Points on a hilly landscape, in no order, each with its height.
A ball rolls from a point to the lowest of its 2 nearest points, and stops where none of them is lower. Distance is the straight distance between rows; heights are no part of it.
sef: [132 106 131  92 124 111 138  99 107  53 152 113 130 143 102  76  76 136
 128 160  98 131 112 120 122]  h=6.61
vibu: [153 122 117  59 101  93 165 155  89 156 167  66 121  91 108 132 117 181
 158 119 118 154  94  98 115]  h=5.94
leman: [108 186 155 196 138 173 118 111 115 148 119  86 154 172 104  95 147 110
  93 134 131 112 198 141 109]  h=6.43
duva: [ 96 103 136 119 116 115  97 162 132 192 116  87 151 102  79 139 193 141
 120 156 142 172 175 102 135]  h=3.99
Dek: [ 73  79 135 138 154 143 123 171 130 103 111 157 215 126 120  96 161 157
 131 140 123 111 138 113 160]  h=3.09
raduf: [176 169 120  85 123 106 118 147 109 151 170  63  97 110  89 150 139 157
 168 122  93 158  77 134 117]  h=5.69
koga: [140 169 164 165 152 147 111 151  80 146 141  87 170 157 100  77 146 123
 124 156 112  92 169 117 117]  h=6.13
fugaz: [165 120 113 151 155 148 133 115  84 165 128 125  69  78 136 141 109  97
 109 104 107  78 141 101 171]  h=7.43
pebof: [162 164  92 121 146 141 112  62  81 139 160  84 133 153 127 142 121  97
 110  93  71 196 115 146 131]  h=5.17
zuso: [119 111  98  65  99 167  62 138 192  98 112 138 129 129 104 144  98 178
 128 181 163 136 113 116 111]  h=5.62
fipud: [ 74 108 125  81 142 141 136  69 147 137 128 101 126 141 175 162 131 124
 110 145 116 203 141 111 141]  h=5.16
Kud: [126 124 131  68  54 131 154 143 178 113 141 160  97 149 146 113  47 149
 148 109 146 151 116 136  68]  h=5.15
pidit: [125 130 145  75 125 147 129 121 171 132 185 129 106 155 139 147  69 146
 135  51 118 159 115 193  97]  h=6.48
tulaf: [ 96 145 151  87 140 139  88  71 149 161 136  84 120 126 132 175 165 109
 113 124 110 199 131 150 133]  h=4.85
ped: [153 140 125 169 156 138 143 127  49  95  75 113 181  86  96 102 170 130
 136 142 130  77 183  65 130]  h=5.26
lun: [159 101 131 178 154 123 122 199 117 111 122 112 201 137  95  79 158 140
 117 106 138  77 152 115 105]  h=5.55
lup: [126 112 193 142 127 110 161 185 135  95 124 166 139 163 128  70 112 136
 117 105 137 106 117 109 159]  h=3.96
suve: [150 113 102  74 112 118  90 112 144  88 138 103 119 111 122 155 152 171
 165 166 128 125 103 141 110]  h=4.52
susu: [104 110 100 173 137  98 118 121 146  96  95 143 161 156 140 106 126 147
 134 186 150 101  92 115 126]  h=5.20
Nepi: [147 175 114 140 144 136 113  98 135 162  94 172  52  91 148 184  97  88
 119 111 138  63 137 171 134]  h=7.14
dup: [ 86 180 148  93 135 115 120  95 157 134  94 180  89 127 142 208 118  67
 118 108 126 142 145 174 146]  h=4.38
ras: [120 171 100 130 168 147 121  51 116 159 136 119 112 143 141 180 126  88
  82  95  87 158 130 172 126]  h=4.88
Famu: [ 81 125 103  90 121 147  49  85 172 143 119 155 144 120 129 178  95 165
 142 126 118 115 118 197 131]  h=5.00
viras: [180 134 117 211 134 151 123 160 120 120 124 133 155 134  99  98 151 148
 112 113 151  75 168  94  91]  h=5.24
diso: [121 147 127 129  85 113 194 120 113 112 187 169  97 140 167 148 112 100
 157 113 117 203 116 156  92]  h=6.84
lura: [ 98 141 132  99 125 166  35 157 180 108 111 104 166 156 122 115  94 173
  96 188 177 117 132 139 105]  h=6.14
kuvoz: [115 127 114  93 105 137  65 119 186 145 100 118 124 117 115 177 129 169
 167 181 125 160 104 129 136]  h=5.05
Geris: [129 119  96 151 170 111 147  65 115 165 142 129 107 105 144 151 158 102
 122 157  92 139 106 127 150]  h=3.59
dud: [166 123 135 146 127  97  95 203 122 142 142  88 145 128  94 111 158 164
 117 116 122 112 149 147  98]  h=5.82
sadev: [146  75 156  62 123 115 155 142 123  95 168  99 146 123 106  90 107 179
 128 117 100 134 103 107 129]  h=6.37
Fute: [164 141 135 178 106 111 150 181 123 158 143 186  97 149 134 115 110 112
 131 116 180 115 116 123 119]  h=5.98
vuz: [ 66  98 142  95 174 129 122 134  98  90 113 152 193  87 122  81 155 143
 141 147  84 116 119 109 167]  h=2.72
seveg: [139 126 133 159 173 126 134 123  40 103  93 113 208 121 132  85 159 156
 150 146 137 110 181 109 117]  h=5.44
noz: [128 168 101 140 125 125 156 108 102 140 112 188  41 125 149 156  65  66
  94 133 130  88 128 124 124]  h=6.96
vobot: [148 117 128 141  82 117 199 138 128 168 132 170  60 143 142 117  91 115
 124 102 136 133  91 112 137]  h=6.33
gede: [158 111 150  80 102 135 134  97 142 118 125  97 114 121 171 109  39 164
 155 106 132 102 104 129 108]  h=4.12
Potuf: [114 117 111 144 133 120  83  90 145 160 126 137 140 127 105 132 121 136
 157 124 106  86 114 198 123]  h=4.48
Kefav: [112 134 143 170 120 141  68 128 138 181 108 128 124 123  55 126 154  90
  90 152 135  98 166 135 138]  h=2.76
zive: [145 104 182 127 111 112 158 181 121 135 101 116 150 135 119  74 117 151
  86  84 144  99 112  64 141]  h=4.37
Muda: [118 159 125  71  67 128 137 132 147  72 157 187  95 149 125 142  75 122
 171 146 141 149 133 182  83]  h=5.60
giso: [111 125 132 195 142 145 157 162 124 104  90 180 144 114  99  91 178  90
  66 153 140  82 162  79 169]  h=1.36
tukot: [120 135 141 135 132 135  83 123  84  99 126  80 191 132 139  87 143 162
 127 132 161 128 188 133 102]  h=5.67
nom: [125  91  87 138 149 112 160  96 141 134 139 153 131 121 174 131 143 139
 146 152 117 139  94 137 140]  h=4.00
mifu: [148 151 163 113 118 117  91 108 129 135  98 101  92 110  94 153 164 124
 146 144 112 117 121 157 152]  h=6.40
gike: [121 114  99 159 147 142 120  75 127 187 110 140 114 110 122 139 129 104
 124 159 106  90 123 158 154]  h=4.01
nit: [104 121 124 187 130 155 109 128 135 140  99 154 103 121  99 121 157  81
  86 160 135  95 173  93 165]  h=2.19
Muk: [106  95 150  80 129 142  80 123 180 137 169 136 122 130 164 142 118 150
 146  87 158 139 139 183 125]  h=6.20
non: [173  93 129 117 116 124 111 178 163 167 138 103 125 136 161 109  80 168
 145  74 159 100 113 142  89]  h=4.18
bekeg: [ 83 165 134 198 114 171 103 132 151 151 108 120 173 185 131  79 129 129
 110 170 175 135 183 132  95]  h=6.83
lari: [ 98  98 141 109 178 138 161 136 118 133 134 139 179  72 120 109 177 117
 131 128  71 149 116 101 200]  h=2.44
zopeg: [159  96 165 124 120 117 161 176  77 139 105  91 179 106 107 102 133 152
 139  96 133  74 101  77 122]  h=4.71
kaza: [ 91 114 136 130 177 134 184 109 138 140 116 165 140 125 166 152 176  85
  89 118 113 182 118  86 186]  h=3.10
galil: [183 118 131 131 115 133 105 138 143 104 135 124 110 135 173 106  80 189
 169  97 144  88 102 137 115]  h=3.51
nepu: [132 141 130 145 134  71 150 114 103 115 102 183  98 119 189 128 130 102
 144 163 185 119 130 106 131]  h=6.62
momub: [126 125 108 180 140 126  98 123 107 137 112 101 176 141 101  75 152 143
 135 184 121  95 133 113 137]  h=5.77
kivud: [153 112 140  61  62 136 157 111 166 155 113 102 100 133 147 123  76 151
 134  87 117 141  98 132  98]  h=4.64
divud: [154 128 170 153 129 103 192 149 113  99  94 154 101 121 122 129 143  95
  93 109 133  95 120  80 170]  h=2.45
gudit: [117 109  98 103 128 182 153 110 150  62 221  86 127 151 129 144 113 103
 128 103 104 192 141 138  82]  h=5.81
zepa: [113 103 153 152 159 125 165 163 117 110  96 160 149 111  99 138 168  88
 102 118 119 101 113  85 187]  h=2.02
Puzi: [130 120  95 171 124 130 145 161  92 163 100 127 163  92  58 145 208 133
 125 173 136 116 127  92 148]  h=5.54
lil: [127 182  84 144 112 162 114 105 162  87 155 112 144 185 138 167 127  86
 128  98  95 203 115 172  99]  h=6.42
gage: [ 93 122  58 124 114 167 104  77 191 143 124 150 123 147 147 181 107 174
 164 154 110 130  89 173 115]  h=5.56
nebam: [153 153 127 221 123 134 139 176 134 114 128 171 110 151 111 100 152 113
 106 132 187 110 153 111  98]  h=5.63
vap: [ 99 107 142 135 174 162 157 150 162 143 150 165 173 137 130 135 194 128
 115 110 101 166 101  98 195]  h=2.77
Zomo: [145 127 108 133 110 113 234 126 107 158 169 181 103 140 167 114 106 116
 139  90 106 186 109 110 125]  h=6.60
setu: [147 121 112 145 154 130 171 164  52 140 137 122 130  80  81 117 180 126
 148 147 127 109 121  83 166]  h=5.27
dalu: [ 88  89 113  95 143  90 108 189 101 146 152 107 180 107  78 119 202 164
 138 145 135 148 133 111 145]  h=4.41
nakeb: [121 186  80 149  85 146 159 126 148 110 187 146 122 160 164 163 113  90
 159 111 120 208 119 166  97]  h=6.65
fisok: [100 174 150  86 128 141 101  72 143 154 135 119 123 120 123 192 131 102
 114  80 109 160 117 188 138]  h=4.62
Mut: [103 126 150  99 158 106 166  84 133 129 120 131  69 123 156 139 129  86
 109 113  98 152 148 141 156]  h=3.76
vid: [184 164 119 122 127 148 135  97 100 150 156  74  93 114 123 163 133 116
 132  94  96 157  96 137 133]  h=5.43
Vozus: [179 154 124 127 141 141 141  94 102 178 112 114  74  75 142 181  86 128
 148  85 116  86 129 140 141]  h=7.29
pize: [122 139 103 116  97 112  95 125 156  89 155 195 111 154 167 128  85 143
 164 165 184 134 108 168 101]  h=6.03
lep: [101 112 134 135 170  98 154 102 132 125  89 155 134 117 182 119 151  97
 103 142  98 130 167 118 175]  h=3.43
Lazis: [171 141 120  97 100 103 120 127 141  57 124  87 100 124 126 133 103 162
 156 163 109 121  68 119  97]  h=4.02
tam: [195 117 125 175 122 143 120 173 146 164 107 122 126 131 122  95 106 140
 123  69 162  77 150 119  84]  h=4.80
Lukil: [114 157 139  85 125 104 157  86 142 110 103 143  50 133 144 159  82  73
 119 111  95 138 142 163 114]  h=4.07
fizo: [173 147 127 159 126 139 167 159  42 145  99 112 149  89  84 117 143 128
 146 115 135  85 149  63 122]  h=5.03
rodam: [160 150 134 122 122 130  91 143  98 192 145 106 100  97  78 165 161 114
 132  99 121 102 143 143 145]  h=6.24
losa: [ 68 149 155 132 119 135  79 122 168 121 113 118 148 188 152 104  84 131
 118 174 161 115 132 152 132]  h=6.63
pokot: [124 184 137 155 132  95 161 126 104 125  99 196  64 121 159 152 134  74
 109 146 183 116 145 130 124]  h=6.76
Tak: [112 126 135 134 124  94 139 138 121  82 138 174 116 142 185 107 109 142
 145 126 180 124 103 142 120]  h=6.38
gako: [139 151 105 111 101 172 106 123 126  90 182  49 157 166 117 155 106  82
 125  80  86 194 118 146  99]  h=6.15
rek: [174 129 134 140 148  98 163 106 127 107  95 121  66 121 148 162 140 109
 126 148 117 103 100  98 155]  h=2.98
razok: [ 76 109 109  89 121 131 145  83 157  84 165 121 111 140 140 151 119  98
 126 140 107 187 147 149 113]  h=5.46
Bariv: [169 125 152 127 127 107  67 176 115 175 127  78 133  89  94 132 130 126
 143 105 131 109 159 144 105]  h=6.04
ket: [ 98 114 162 146 118 116  77 152 152 148  89 111 142 135  91 112 187 132
  93 154 146 139 173 112 117]  h=3.47
Fot: [152  90 146  49 101 117 162 146 117 125 177  48 134 107 110 126 107 164
 128  93  99 187  88 104 101]  h=6.16
Soliv: [ 93 140 141 173 110 103  99 141 149 132 118 164 142 180 138  94 133 120
 125 155 194 136 160 139 118]  h=7.01
gogus: [121  85 133 106 142 129  60 126 142 109 148 110 158 132 134  96 123 166
 137 123 152 111 156 165 110]  h=5.95
mimiz: [ 85  69 100 143 135 133 142 116 144 126 106 155 146 128 179 110 106 146
 132 185 141 131 133 107 156]  h=4.54
bon: [163 112 117 127 119  93 166 116 124  67 112  91  97 107 147 150 125 153
 146 137 117 119  75 110 133]  h=3.48
ganu: [ 90  99 147 139 150 101 143 176 125  83 135 197 184 148 153  82 145 141
 119 128 138 105 107 106 156]  h=3.54

Where does a ball stop that starts at each point below?
Muk | fizo
diso | viras
bekeg | Geris
dup | lari
Soliv | giso
nakeb | fisok
zive | lari
sadev | fisok
Vozus | galil
pize | galil
sef | giso
